Each row is a point on a landscape with many valleys, with its height.
A ball rolls from a point to the lowest of its 2 nearest points, and stops where none of them is lower. Distance is the straight distance between rows; heights are no part of it.
j_817 height 72.9: [ 15 -20  -5 -32 -20  11  35  -2 -23 -34 -29  12 -30  -4  16  -5   8   4
  -2  23  21   0 -14  11  -8 -25   8  -7  -4 -11   5 -22  15]
j_213 height 72.4: [ 16  -7 -19   0 -16  27  18  -1   3 -30 -32   8 -26 -17  16  -6  -8  -7
 -19  24  30  -9  -9 -12 -15 -14  17   0  -6 -24  -7  -6  11]
j_841 height 40.8: [-17   4  -1   8 -11   0  -5  -1  -3  10  -1 -19  11  -5  18  23  -6  -6
  25  -7  -4 -18  -2   7  15  -4   6 -17  13  -1   6  -2   4]
j_259 height 9.8: [  5  16  18   8  -8 -37 -19  19 -17   0  -4 -12  23 -10  -7 -24  20  -8
 -30  -4   3   2  13   4  15  14 -21 -13 -19 -17  -7  12  -3]
j_675 height 47.2: [  9  -4   6 -31  -5 -29 -31  -4 -27 -25  13  15  -5  30  -3  11  24  -7
   4   9   3   6  11  28  -4 -22 -17  14  11  -8   0   7  23]
j_984 height 41.4: [  8  38 -18   0  17   5  18  13   7 -40  15  -2   2  16   5 -23   8 -20
 -15   0 -10   7   7 -28 -15 -12 -23   2   2   1  -8   7   8]
j_354 height 46.2: [ -3  -5  19   7  33 -27  -5   9  -3 -31   7  -3 -19  12   2  -4   4  -6
   9   6  -3   2   2  32   4 -11 -14  10   2 -11 -13   3   6]
j_453 height 50.0: [ 10   4 -17  33  -9  14  -2   7  15  -5 -21   1  12 -11  37  15 -33 -22
  -5  -9  29 -32 -22 -21 -20  12  22  11   4 -36   8   2  13]
j_758 height 62.3: [  9 -29  -1  39  -4  39 -28 -36  15  15 -16  -6  10 -15   0  11 -18  13
 -14  -4  -2  -9  -3 -19   3  10  -1  39   8 -10  14  12 -31]
j_66 height 43.8: [ 16  18 -20  38  12  30   1  -3   9  -5  -3  27  23  -4 -21  -5 -31  27
  21 -20  -8 -25 -28 -15  -2 -11  -2   0   2  15   1  -9   8]
j_253 height 61.4: [  1 -20  17  21 -33  29 -19 -40   6  18 -19 -14  16 -24   1   5  -2   9
 -17  -9 -15   3   3  -7  12   6   1  14  27 -11  16  -4 -38]
j_324 height 29.4: [ -7  12   4 -26  20  -8  -3  -4  38  15  36  23 -20  12  -4  11  21   1
  16  19   8  32 -24  22  -9   3   8  -5  -3  36   8  -5  28]
j_803 height 35.8: [  1 -32   7  15  18  12   2  16 -10  17  13   0  14 -11  -7  16 -16  17
  23  -7 -15 -35  13 -11   5  17 -19  -8  -4   5   5   1 -11]
j_611 height 78.2: [-17   6   3 -29 -26 -30 -26 -16  12 -14  11  19 -10 -14 -25 -11 -11 -16
 -10  -4 -10  13   1  21 -16 -12   5  17  38 -21 -13  -9  -2]
j_316 height 19.2: [ 13 -16 -16  -3 -10  26  36  -6  -6  20 -12   8   0  -3  15  -4 -25  10
   8 -26 -20 -21  10 -27  -3  20  14  -8  10  22  12 -28 -31]
j_911 height 39.6: [  8  -2  11 -10 -24  -2  15   1 -10 -16 -29   0   4 -21  20  -2   7 -11
 -11 -14   3 -22   7  -1  15  13  18 -26  14   7   6 -23   0]
j_283 height 58.8: [-14 -24   7   2   1  20  -3 -12 -19  24   6 -10   4   1  -1  -2  -6  12
  -1  15 -21  20   5 -30   4  22 -20   3 -30  11  10  27 -31]
j_335 height 52.5: [-19 -26  -5 -12   1 -24  28  19  -7 -13  -9 -27 -36  -6  15 -12   5  -4
  -8  14  10 -10  21  12 -10  -5  30  -7   2 -15 -25   8  -2]
j_71 height 40.9: [-12   4   7  31  19 -33   9   7 -19   0 -14 -36   3  20 -14  -4  18  21
  10  13   3 -12  21  20   6 -17  -8  -5   2  -1 -22  22   1]
j_178 height 52.7: [ -9  -7  24  16  24  -2   2   6   4  11  20  13 -16   9 -24  -2 -11   9
  -7  12  -7  19   7  19   1   9 -20  12 -13  17 -23   5 -25]
j_923 height 57.8: [ -7 -14  13   4  19 -18   2  -3 -18  37  20  -5  11  11  -7   3  -7  20
  32  12 -12  18  -4 -17 -10  32 -29  -6 -38  12  17  29 -11]
j_847 height 26.8: [  1  22   6  25  -4   3 -16  -1  11   6  -4 -26  28  -6  11  -4  -6  -5
 -18 -21 -23   9  19 -30   6  13 -14  25  -2 -20   5   2 -25]
j_202 height 64.3: [ -9  31  -7 -16  19 -21  12   4  -4 -15   0   3  -8  22  12  -1 -10   2
  33  -1  -5  13 -27   5   9 -13   5   3 -14  19   4  -5  21]
j_337 height 44.7: [-23   9 -24 -19   8  13  18   5  14 -24  12   7 -19   7   4  -4   8 -31
   7  22   6   4  -5 -12   6 -39   6 -15  17  -2 -14  -9  23]
j_158 height 41.5: [ -2 -10 -16 -13   0 -24  33  -9 -25  -8 -31  12 -13  -1  -2 -19 -11   8
  25 -21  13 -22 -14  10   0 -11  42 -31  27  10  -1 -12  27]
j_881 height 44.1: [ 10  21   1  -7  27 -19  -2   9   6 -33  25  10  -3  15   8 -14  22 -12
  -8   0 -12  17   4  13  -1 -12 -23   1   3  13  -5   0   9]
j_756 height 10.8: [  8  10  34  56  36   4  -3  25  15   1   1   2  25 -17  -1   7   3   7
 -27  -4  10 -10  -1  -5   9  10 -17   5 -19  -8   2  -1   9]
j_248 height 57.4: [ 17   6  -7  13 -15  36  -9  -5  41 -21  -1  -7  12 -11  14   0   2 -24
 -44  -9   6  -6  -4 -24 -16   1   0  34  27 -23  10  -6 -13]
j_517 height 73.3: [  6  -5  -2 -31   1  -9  16  20  -9 -27 -12   5 -20   0  13  -1  13 -10
  -7  15  16   8 -24  23  15 -19   4  -8 -21  -3   5 -17  21]
j_26 height 21.8: [  1  10  23  53   3  11 -33 -14  -9  11 -13 -22  17 -17  -3  -8   8  19
 -39  -4  -8  18  19 -11   1   5 -12  33  -6 -20  -2  15 -20]
j_98 height 38.6: [ -4  22 -17  -8  11 -19   5  -3  32  -5   6   0 -22 -15 -18 -20  -7 -22
  13  13   9  18 -22  18 -23  -7   2 -19   5 -17   3   7  18]
j_462 height 62.8: [-11  29  -6 -16  15   6  12  19  17 -13   4  22   0   8   6  -6 -26 -17
  14  -9 -13  -3 -30 -14  15  -3   1   1  -8  17  -1 -23   6]
j_387 height 13.5: [ -6   5  29   6  14 -41 -30  18 -12  19  19  -7  30  -5   0 -12  26 -11
 -25 -17 -14  22  25   7  23  23 -21  -9 -16  -1   3   2 -10]
j_908 height 30.2: [ -7  10 -11   8  28   1 -18   0  27   0  25  20  -1  16  -5  -1 -18 -26
  44  16 -11 -12  10  -8   6  -3 -32  -3   7   4 -24   4  -5]
j_428 height 31.4: [  8  16 -12 -20  21   0  22  -3  31  -8  17 -14 -15   7  -3  -1  42   1
   0  26  10  33 -21  22 -19 -14   6  -8  -1  21  17   4  23]
j_287 height 65.0: [  6   7 -20  15  -8  34  -1 -27  24   7  -9   1   7 -10 -17  -9 -24  19
   0 -24 -25  -4  -2 -15   1  -5  10  22  19  17   2 -14 -33]
j_624 height 51.6: [ -3 -23  -9 -24 -21 -26  14  -7 -11   4 -21 -17 -23 -11   5   2   6   2
  17  19  21  -5   9  20 -13  -5  24 -16   3 -18  -1   7  13]
j_574 height 76.0: [ 18  18  -4  -6 -11 -12 -34  -2  -4 -51  -8  30  -1 -13 -16 -29  -2  -9
 -26 -10  -6   1 -10   7   0 -17 -12  22  14 -27 -11 -14   1]
j_988 height 33.2: [ -6 -14  -9   2  12  24  12  25 -20  20  19  13   2  19   4   7 -24   5
  31   9 -17 -38  10 -34  -1   0 -26   7 -10   1 -14  -3 -18]
j_877 height 58.9: [ 20  24  11   8 -17  31  -4   5  26 -14  15   1  32  -7  12  -5  10  -9
 -48 -20 -15   5 -17 -19  -7  -2 -17  25  22  -9  21 -19 -16]
j_293 height 17.1: [  1   3  24  50   7  16 -48  -4  -3  -1   7 -12  35  -4   3 -13  34   6
 -43  -4 -10  37   9  -9  35   4 -18  13 -19 -10   1   5 -22]
j_690 height 9.5: [  7  26  -8 -12  -3 -18 -46 -16  12 -12  19 -12  15   1  15   3  29 -23
  10  -5 -10  47   4   2  22   9 -15   5 -21  -5  13   5  -1]
j_776 height 51.0: [ 13 -16  -5 -41 -31 -39  14 -16 -24   9 -22 -19 -14   2  -5  -7  30  15
  -3  27  18   4  15  16 -34   6  12  -3   5  -8   4  27   9]
j_600 height 71.8: [ 24  -4 -26   2   2  39  -5  -6  15 -33 -26  -3 -23 -13   6   3   5 -12
 -11  22  24   7   0 -12   8 -10   4  12 -31 -13  -2  -1   6]
j_753 height 48.5: [  1 -19  13 -46   4  -7 -12  -1 -38 -15   7  11 -26  30 -22  14   3   1
  18  11   6   5  10  16 -22  -9  -9  19   1  -2 -11   2  -6]
j_482 height 54.6: [-16  -1  20 -13   8 -48  20  20 -38 -13  -4 -17  -9  19  13  -8  15  14
 -26 -17  -7   1  13  26  -2 -12  18   9   9   6  -9   2  13]
j_519 height 49.0: [ -7  -6 -19  37   1  25   7   9 -14  34   9   4 -21  17 -12  -5 -36  17
  11  11  11  -3 -15   2 -31  -8   0   9 -17 -18 -24  21 -18]
j_826 height 40.7: [ -2   1 -16 -31   9 -26   1 -18  11 -18   4   9 -24  -4 -18 -11   8 -10
  17  19   9  13 -12  21 -28 -27   1  -6  21 -15   6   4  37]
j_442 height 43.0: [ -8  10 -12  31   9  -9  -3  -1   1  11 -14 -42  -8  -3  -8  -9   1   6
   1   7   1   5  23   1   7   6   1  -5 -23  -8 -15  29 -14]
j_618 height 75.0: [ 13 -19   5  -7 -33   0 -19  -1  -1 -40 -19  31  -5 -19  -4  -8 -18  -8
 -32   7  10 -26  -2  -4  -1  -6   7  26  12 -33 -22  -9  -6]
j_706 height 79.1: [-22  -4   3 -33  -5 -11 -21 -16  21   6  25  14 -20   3  -5  19  -6 -17
   3   3 -12  25   1  29 -10 -15   7  19  31  -3   2  -9  11]
j_808 height 15.8: [ 13  10  33  55  29  20   4  19   9  -4  -3 -18  37 -24   4  10  22  37
  -3 -16   1   2   0 -17  20  14  -5  -2 -18   6  16 -11   6]
j_512 height 15.5: [  5  29  12   3   0 -27  30  31 -14 -32 -11 -12  21 -12   8 -38  20   0
 -37 -23   2  -6  10 -14 -11  -2   9 -13  11 -10  -5  -6  17]
j_769 height 24.2: [ -1  -2   4   4  34   9  32  25   0  -2  22  10  -2  12   3   4   0  17
  33  10   4 -19 -38   8  -5  -8  -3 -18   0  22   8  -9  21]
j_9 height 69.9: [ -3 -13   2  -7   8   6 -38 -23   3  -8  16  -5  11   2  -8  16  15   3
  23   4 -25  -1  20  -5  28   7 -21  17  -1  23  -4   2 -15]
j_791 height 51.7: [ 16  23  -6 -35 -21  -1 -13   4 -13 -10  27  14  23  10  20   6  32 -10
 -27 -10  -8  23 -17   4   8  -1 -14  -6  -4  19  31  -9   7]
j_424 height 33.3: [ -3  -6   2 -10  -6  -1 -22  12   9   1  21  10  -1   1   4  -3  10 -34
 -28  16   0  29  -5   4  22  11 -23  -9 -29  -6  -3   7 -15]
j_746 height 30.8: [-17 -16  -4 -25   5  14   6  16 -31  43  19  15  -7  17   0   9  -8   3
  46  12  -4 -26  -2 -14  -4  11 -11  -5 -18  15  -2   0  -8]
j_772 height 34.9: [  0 -15   1 -16   2 -28 -48   2   0   5  32  31   5   7  -8  -9  22 -30
 -23   3   1  37  10  26  33  14 -22 -14 -18   0  -2   7 -18]
j_682 height 53.6: [-26 -14   9 -14   1 -34  26  23 -17   1   0 -22  -9   2  17  -1  11  -2
 -11  -4   1 -25  27   7  -5   0  25 -15  16   8 -14   6  13]
j_887 height 79.8: [-25 -21   8 -25  10   0 -17 -15  -4   7  15  11 -25  26  -8  36 -13   2
  34  -6   2  10   0  30 -11 -27  26  20  32  -6   0  -7  22]
j_61 height 13.6: [ -4  17 -24 -28 -22  -1 -24 -19  20  -4  -3 -25   5 -11  -3   9  27 -32
   7   9   9  35  25   2  14  -5   2 -15 -15  -7   5   6  12]
j_326 height 49.6: [  8 -20  12 -35 -15   7  -5  -7 -39  -7  14   9 -12   9 -30  -3  12   9
 -10  23   2   0   9   3 -27   2 -31   7   2   5  -7  16 -16]
j_17 height 46.4: [ 27   2  16  27   6   4  -9  -3  -2   0 -44  -9  15 -35  17 -13  -7  -3
 -22 -32  13 -11   9 -22  -1  45  13   9 -15 -23  19  -4  -6]
j_578 height 44.9: [-10   2 -14  11  13 -10  -8 -20  14  11   3 -33 -26  -5  -5   2  -1  11
  26   6  -5  35   2  23  -1   4  10   5 -19  -1   1  20 -16]
j_13 height 40.6: [  8  -7  -2 -39 -31  -8  27   9 -21  -6 -17  -9  -2  -2  30  -3  25 -17
 -26  -6   9  -5  19  -6   7  17  21 -28  -4  19   5 -11   2]
j_84 height 44.0: [-15  -4  19   0   9 -37  -8  -7  -9  25   3 -18 -13  29 -14  19  12   6
  18  16  13  16   5  45 -13 -10   3   5  10  -4  -5  24  11]
j_206 height 41.3: [  3 -19 -11 -38 -33 -10   8  15 -26  -7   2 -13  -9  -3  29  -9  18 -20
 -34  10   4   7  22 -16   3  18   1 -14 -22  -8  -5   8 -18]
j_28 height 55.8: [ 14  10   2   9 -29  23  -1 -11  38 -24 -24  -8  16 -20  20  -8  -4 -25
 -21 -26   4 -12  -2 -20  -1   2  26  12  42 -31  10 -25 -11]
j_924 height 26.6: [-14  -5  19  -9  37 -11  15  15  -2  10  26  20 -15  42   8  20   5  10
  47  19  14  -1 -35  27  -4 -12   4  -1   0  18  -1  -3  27]
j_604 height 7.7: [ 12   9   7  13  20  -5  26  26  -3  -6  -5   2  -4 -14  -7 -16 -11  16
 -37 -12  -8  -2  12 -15 -17  16 -11  11 -24   3   1   1  -6]
j_317 height 33.1: [  7  18   0  18  22  15  19  -1  29  -5  25  -8 -17   8  -5  -8  20   3
  -2  35   6  29 -17  15 -25 -11 -23  -8  -4  11  -2  15  -2]
j_743 height 28.9: [-24   1   8 -13  16   9  11  19 -18  34  26  13 -14  38  12  19  10   1
  42  28   5  -4 -12   0  11  -7  -9   1 -23  21 -12  -2   1]
j_796 height 50.3: [ 25 -30   9 -41 -19 -11  -9 -12 -35 -10   1  -3  -6  -3  -4   0  40   7
 -16  18  10  -4  10  16 -18   7 -15  -5   4   4  19  18   9]
j_544 height 11.8: [ 11  24  11   7   9   1  37  34   2 -11  -6 -16  18 -18  -9 -21  16   3
 -43 -24   0   3  21 -17 -11  13   0 -11 -11   8   7  -4   3]
j_554 height 52.6: [ -1 -13 -14 -18 -30 -14 -11 -25  15  -2 -23 -16 -16 -40   7  -1  -9 -14
  13  -3   6   7  17  10  -6  10  24 -15   8 -33   4  -6  -2]
j_548 height 5.6: [  2  20  25  30   5  -5  -5  21   9  -9   2  -6  13  -8   0  -5  15 -12
 -31   9  12  -3  -8  13  11  -1 -18 -12  -9 -13  -5   3   8]
j_831 height 38.5: [ 23  -4 -14  36  -3  37  13  12  16   8 -17  10  42 -14   4  11 -14  -6
 -16 -27  14 -47  18 -46 -11  14  10   1  19  -8   8 -12   2]
j_972 height 42.2: [  7  19   1  30  29   5  -6   1  12  -6   4  28   4  -3 -31  -7 -31  24
  19  -6  -9  -5 -15  -4  -1   7 -14  14 -14  12  -7  -3  -4]
j_545 height 63.6: [ 22 -18 -27  35 -10  33  -2 -26  18  29 -15   2  13  -7   3   0 -36  15
 -15 -25  -4 -19   3 -30 -17  10  12  32  12  -3  10  -3 -32]
j_733 height 67.5: [  4  23  -5   4  21 -26 -32 -20  22  -6  -1 -24  14  11 -14   2  43   5
  34  13   5  24  13   7  32   6  -4  -7 -25  25  -6  15  13]
j_272 height 44.5: [-10  14  -4 -21 -12 -35   2  -6 -33 -32 -13   4   5   9  -7 -15   2   0
  10  -4  -5 -21  15 -11  -1 -19   4  -1  25   3 -17   7  21]
j_414 height 51.1: [ 13  -3   9 -36 -14 -10  -8  -5 -15  -1  16  -1   2 -12   9  -3  28  -3
 -26  -4  -8  14  -5  13 -15  14 -12  -4   2  10  32   4   6]
j_793 height 33.4: [ -8  -7 -12  13 -24  35  19   8   0  29  -6  -3  -3  -1  26   9 -28  -7
 -22   6   8 -15  -8 -31  -8  10   8   7  -6 -12  -3   1 -24]
j_371 height 60.2: [ 11  14   6  -3 -11  18  -7  20  17  -8  27  10  36   5  13  -1  10 -15
 -48 -23 -16  19 -14 -21  25  12 -17  13  -7   4  19 -20 -26]
j_255 height 42.6: [ -3  -9 -18 -19  -3   6   0  -9  13 -44   9  13 -27 -12  -4 -12  -3 -18
   1  22   0   0  -3  -1 -17 -31  -7   6  24 -28 -13  -5  13]
j_671 height 45.2: [-20  -5  36   5  12 -23 -12 -11 -21  32  20 -17   1  34   2  29  12  25
  14   4  -4  29   3  23   1  10  -2  16  -8  18   6  22  -1]
j_829 height 40.5: [ 21  -8  -2   2 -17  -5  31 -16  -9 -16 -42   6 -18 -21  15  -6   0  -1
  11 -11  13 -14  -5  15  -1   6  34 -38  19   0  14 -28   9]
j_878 height 53.5: [ -6 -23 -24 -10 -30  12   5 -23  26 -18 -22  -8 -13 -30  12  10  -6 -19
  14   1  11  -3  21   3   7 -14  31 -23  24 -29  -5 -26   6]
j_997 height 44.8: [ 26   0   2  39  -5   7  17  -7 -14  15 -42   6   8 -24   9 -12 -25  20
 -10 -37   3 -21  -1 -10  -7  29  22 -11  -5  -4  13 -12  -8]
j_251 height 46.3: [ -8  -4 -17  -3  12  -2  13  -3 -10  22   1 -12 -27  14 -12  -1  -8  22
  36  11   5  16 -16  23  -9  -7  17  -1 -17  10  -4   7  -6]
j_477 height 38.4: [ -1  21 -13   2 -14  13  29  11   3 -23   4  -5   9  -1  16 -12  -8  -6
 -22  -3 -10 -18   8 -41 -24  -5  -4   2  19  -7  -7   2  -2]
j_43 height 12.7: [ -1   0   2 -25  21 -18  38  31 -19  12  10   6  -6   2 -10 -14  -5  12
  -5  -2 -11 -15  15 -14 -20  11 -11  -7 -14  27   0  -3   2]
j_374 height 59.7: [ -1 -40  19  14   2  27 -15 -15 -14   3   6   0  -4   2 -11  -1  -9  15
 -27  12 -18  15   8 -18  -7  17 -26  33 -17  -6   4  24 -39]
j_56 height 46.1: [  3 -16  -6 -44 -10 -36  -5  -7 -30 -41  -5   9 -11  22   6  -2  26  -1
   1   9  10  -6  13  12  -7 -32  11   8  21 -15  -6   6  42]
j_568 height 19.8: [-13   5  22 -13  29 -12  15  15   9  12  26  -2  -2  10   8  14  21  19
 -15 -17 -11   7   7  16   2   8  21   3   5  48  11  -8  20]
j_523 height 31.5: [-11  30   1 -23  17 -21 -12 -16  24  28  22  23 -15  32 -12   7   1   6
  17   0  -5  27  -9  19 -16  -8  17   8  14  29   7  14  38]
j_664 height 54.7: [ -9  17  14  18  37 -34  20  15  10  22  19  10   0  -7 -24 -13 -18  16
   6 -16 -20  16  14  10 -19  12 -13   0  -4  13  -7  -1  -7]
j_31 height 31.3: [ -9  15  13 -19  11 -21 -21 -10  22  30  15  19 -25  53  -8  14  13   3
  -6   5  -1  25  21  27   3 -17  19  13  12  21 -10  23  42]
j_627 height 42.9: [-20   0  -9  -9  10 -27  21  -5 -30 -16 -11   4  -4  15 -11 -12  -8   6
  29  -6   7 -22 -12  -1   2 -28  19 -15  33   0 -10   7  34]
j_647 height 27.4: [ -3  23  13 -30 -21 -43 -26  -8  -9  29  -5   7   9  19 -18   5  25  -3
 -17   4  11  26  -8  33   9  -7   7  -4  -7  13  10  12  31]
j_652 height 42.3: [-11 -10 -23  12 -16   1  21   5 -13  11   0 -10   0   0  18  -4 -27   6
  22 -17  -9 -26  -2  -8 -15  -5  19 -19  21 -11 -11  -1  -4]
j_498 height 18.9: [  4 -12   4  14 -20   8  17  12 -27  19 -27  10  -4  -1  -8  -1 -27  13
  -2  15  28 -27 -26   0  -7   6   2 -14 -17 -12  -6  11   0]
j_92 height 54.5: [  6  -8 -19 -16 -30  25   6 -22  34 -30 -24   0   0 -13  25  11 -10 -31
   7  -9  -1  -3   2 -14  16 -19  17  -2  30 -24   9 -38  -2]
j_971 height 61.5: [ -1  20   7 -15  -7  10   0  19  15 -15   1  14  22  -2   9   3  -8 -20
 -17 -20 -15 -10 -16 -15  29   3  -3   4   0  15   7 -27  -6]
j_234 height 38.8: [  0   4  22  25   6  -3  -6  -4 -22  -5 -17 -19   9  -9   1   7  -1  27
  16 -12  -6  -7  -6  17  13  -1  -1   2  -3   0   8  -1  -4]
j_468 height 80.4: [-23 -34  -5 -13 -15   8   1 -10 -15  23  -4  -2 -21   5   4  31 -22   7
  38  -5   9   2  -9  34   0 -18  32  -5  13 -13  -2 -13   0]
j_165 height 41.0: [-12   7 -39  18  -3  28  -4  -6  37  -4  -1   7  -3   2   3  -4 -38 -20
  15 -11  -5 -13 -21 -21   1 -22  18   9  26 -23  -9  -8  -5]
j_774 height 81.2: [-12 -33 -14 -32 -24  38  -5 -13  17  23   2   7 -17 -12  20  22 -13 -19
  27  15  -4  -3  -7  -6  13  -7   5   6   2 -16   9 -27 -22]
j_991 height 46.5: [-22   9 -28 -31   7   6  27 -16   7 -21   8 -11 -17  16  16   5  27 -18
  -4   8   6  25   2  -9  -2 -47  26  -8  30   7   5  -3  46]
j_596 height 20.3: [ -6   0   8  45   9  12 -25   4  -3  16 -13  12   9   7  -8  16 -29  -3
  -2  18  19 -14 -13  -6  21   7 -13  12 -30  -9 -14  18  -2]
j_419 height 35.6: [  9  26  -9  29  35  12   0  -1  52 -14  15  -6 -13 -10 -18 -15   4 -14
   6  12  13  23 -12  12 -16   5  -5 -10  -6  -4  -5  12   4]
j_201 height 19.3: [  6  -3  16  28  11  36  10   1  18   9  10 -10  38 -24  -6  16  16  30
   5 -21 -12   1   6 -29  20  24   1 -14  -5  28  19 -14 -12]
j_121 height 80.8: [-17 -24 -24 -27 -23  30  16 -10  -3  24   0   8 -31  -7  22  17 -13  -5
  34  15   8   7 -12   9 -11 -24  21  -4   5 -19   7 -26   1]
j_345 height 21.9: [  0   5  14  -9  17  -3  26   9   2  21  18  -2   6  -2   1  11  15  31
   8  -9  -1   0 -23  18 -12  13  14 -16   2  40  28  -5  20]
j_407 height 39.1: [ 15   4  -3   5  16  19  -5   0  12   3  14  32   5   3 -15  -1 -34  12
  14   1 -18  -8 -14 -31  -9  16 -32  30 -15   7   4  -5 -19]
j_950 height 17.0: [-14  -8  38  -3  24 -29   7  23  -2  22  24  -5  10  -7   2   4  12  10
 -27 -16 -14  23   9  14  15  28  -1  -3 -22  27  10  -4  -6]
j_565 height 41.1: [ 11  18 -11  40  -6  24   4   4   3  -1 -15  11  38 -11  -7  -3 -19   8
   1 -23  -4 -43   1 -33  -3  -8  -3  -8  23  -5   1  -9   9]
j_717 height 38.7: [ 16 -11  17   9  -7  16   4   2 -14 -10 -21  -6  25 -23   7   5  15   5
  -1 -14  -4 -38  21 -12  24  15  -7 -22   9  14  13 -15  -2]
j_459 height 29.1: [ -2  13   5 -28  -4 -47 -21   5   8  20  13   3  -9  32   9   5  32 -14
 -29   2   7  21  17  30   0 -10  14   2   4   1   1  19  39]
j_635 height 16.6: [ -3   7 -14 -15 -26   7 -24  -4  15 -11   5 -14   9 -13 -16   0  26 -32
 -11  18   6  -4  30  -8  12  -4 -10 -23   7  -2 -14   9   1]
j_167 height 68.6: [-11  21   5  13  22 -20 -26  -8   8  -2   9  -6  13  18  -7   8  11  -1
  27   5 -11  10  24   3  39   2 -16   0 -18  27 -26   7  -3]
j_8 height 47.5: [ -5 -29 -20  27  -4  24   5   5 -20  36  14 -12 -17  19 -14  -3 -26  26
  31 -11   4   5 -25  29 -21 -17  18 -10 -10  -9 -25   8 -15]
j_912 height 22.0: [  6   7 -17  -2 -27   0   5 -14 -10  11 -17  -1   5 -21 -37 -22  -3  13
  -2   4   6 -20  16  -8 -12   4   3 -27   9  12 -12  12  -7]
j_409 height 16.3: [-11   8  18  14 -11   6   6  22 -17  13  -8  23  -1  13 -17   3 -29  -3
 -20  22  19 -16 -19  -1   6  -3 -15   3 -22  -5 -21   7  -4]
j_541 height 19.4: [  9  12 -10 -20 -17  -2 -13  -8   0  -8  -1  -4   8 -25 -26 -21  13  -9
 -17  -1  -7  -8  25 -14  -8  13 -14 -13   5   9  -4   7  -8]
j_406 height 36.3: [  9  -7  -6   0  -5  23  -9   5  -3   6  -4  24   5   7   1   8 -42  -4
  18   4  -5 -37 -20 -31  -3   8 -23  26  -7 -14   2  -3 -15]
j_402 height 43.7: [ 15 -10 -15  42 -25   8  24  -3 -25  21 -27   2   9  -2  16  -4 -33  21
   9 -29   1 -26 -11  -2  -9   5  23 -26   6  -7  -6  -9  -5]
j_606 height 66.5: [  9  24 -19 -12  12 -13  -3  -8   7   3  -8 -28  14   6  -9  -2  29   3
  32   2   5   3   8  -6   9  10   1 -19 -19  28  11  16  16]
j_983 height 77.1: [  4  15  11  -1  -8 -22 -41  -3  20 -14   5  25  -3 -19 -20 -21 -14 -24
 -27  -8  -9  15 -10  19   0   4 -15  21   9 -31  -9  -9 -13]
j_945 height 73.8: [  2  -6  29 -11  -7  -7  -4  16 -18 -17   2   5   2   4  15  20  10  -4
  -4  14  11   3 -35  34  21 -11 -14  -6 -12  -5  15 -10  15]
j_688 height 42.5: [-18 -11   8  20  41 -35  17   6  -8  10  -3 -21  -8  33 -18   5  13  21
  26   7  10  -4  -4  44  -2 -22  14  -3  18   6 -14  17  15]
j_640 height 74.3: [  7 -21  27  -4 -26  -7 -13   8 -18 -24 -15  10  -5 -20  -1   1  -2  -3
 -27   9  15 -11 -14  21   9   1  -6   2  -3 -29  -4  -3  -1]
j_237 height 71.2: [ 14 -27 -16 -11 -15  38   1 -22  -6 -20 -31  -7 -24 -12  15  10   7  -1
   3  20   7  10  15  -6  22  -9   4   1 -23  -4   0 -11 -15]
j_830 height 65.4: [-12  26 -19 -16  20 -39   5  -1  13  13 -11 -15  -7  24  -2   2  12  -5
  29   8  10  14  -7  17  13 -13  22  -9 -16  18   0  10  30]
j_853 height 37.4: [ 10 -23  25  13  14   8  13   6 -29  -7  -7  -9  14 -11   5  14   5  33
   9 -12 -13 -28  16  -1   7   8 -15  -1   1  14  14  -7  -5]
j_547 height 25.0: [ -2   2  -4  36  17   1 -21  11   7  -3   2  10  -1  10  -6   8 -28 -17
  26  19  10 -33  -1  -4   3  -3 -27   1  -5 -23 -23  18   5]
j_749 height 70.6: [ 10 -25  -5 -24   7  20 -17 -16  -7 -19   1   1 -14  -3  -5   6  21   9
  14  19  -7  12   7  -5  28   7 -12   6 -31  25   0   1 -13]
j_50 height 48.0: [ 15  11   9  28 -10  16 -12   7  11  -4 -29 -11  28 -19  28   9 -11 -26
 -20 -18  23 -17  -6 -25   2  32  11   9  -8 -32  15   2   5]
j_490 height 12.9: [  1   8   9   6  -8  13 -36 -15   3  -9  17 -21  29  -2  17   7  39  -5
 -12  -3 -15  37   1  -8  32   7 -15   1 -12   3  17   4 -16]
j_667 height 35.7: [  4  -5 -21  23 -19  34  28  14  10   3  -4   2  14   3  25   4 -23  -3
 -25  -4   8 -40  11 -50 -24   1  16   9  20 -12 -11  -2 -11]
j_231 height 56.5: [ -7   2   8  17  22 -20   3  -1   8  40  29   3  15 -11 -20   1 -16  31
  25 -16 -21  24   1  -8 -10  30 -12  -3 -20  19  11   8 -13]
j_800 height 50.9: [ -7   2   9  42  29   7  10  10   4  22  16  17 -16  24 -20  -6 -27  11
   7  20   8   8   9   7 -18  -4 -24   8 -13  -1 -35  18 -20]
j_802 height 60.7: [ -5 -37  19  -3 -25  19 -19 -31 -18   1  -6 -12 -10  -8  -2  15  -7  13
  -9   0 -16  21   1  11   0   3  -6  28  12 -16  10   6 -40]
j_183 height 43.9: [ -2 -10 -45  17 -19  21  12  -8  10   4 -10   3  -3  -7  11 -11 -28 -13
  26 -24   4 -14 -20  -6  -1 -21  38 -34  25 -16 -15 -11   8]
j_417 height 21.7: [ 12 -16   1   8   2  49  23  -4  28   5   6  -2  13 -18  15  12  -4  14
   1 -23 -12  -5 -15 -20   9  26  13  -3   5  25  26 -26 -26]
j_880 height 24.1: [ -9  13  14   0 -13 -21  -6  -9 -17  33 -16  -4  19 -18 -42 -11   7  19
   1  -6   4  -8   4  18   2   7   3 -23   4  21   4   4   3]
j_986 height 31.2: [ -7  -5   4   5 -13  22  -9   9   8   8   8  -5   0  -3  16   9 -10 -23
 -28  16   0   0  -6 -18   8  13 -17   6 -14 -14  -2   7 -19]
j_119 height 36.1: [ -7  25 -31  15  23   5 -18  -9  43 -11   7   6  -3   7 -10 -11 -34 -19
  30 -13 -20   0  -3 -19   6  -6  -3  18   7  -7 -16  -2 -12]
j_646 height 25.9: [ -2  10  11 -38 -19 -31   4  -6 -24  33 -15   6   1  14 -22   2   9  12
  -3   2  12   1 -10  21 -10   4  13  -8   0  26  14  11  22]
j_928 height 16.4: [-12  -4  -5 -27  -7   5  34  18 -21  16   0  15  -3   4  -1  -6 -25  10
  -4 -15 -22 -22  12 -24  -6   5   2   6   6  24  -6 -19 -20]

Where does a ball stop that starts at each point below?
j_253 | j_71
j_337 | j_324
j_972 | j_548
j_459 | j_690
j_803 | j_548

Call two points neighbours if one is among the 2 nearest of the other. Go from one point of each pair to the other, from neighbour to neighbour, staying as low as possible. Name the highest point that can't be avoided.
j_409 and j_324 | j_402
j_604 and j_548 | j_417
j_986 and j_604 | j_772
j_324 and j_986 | j_523
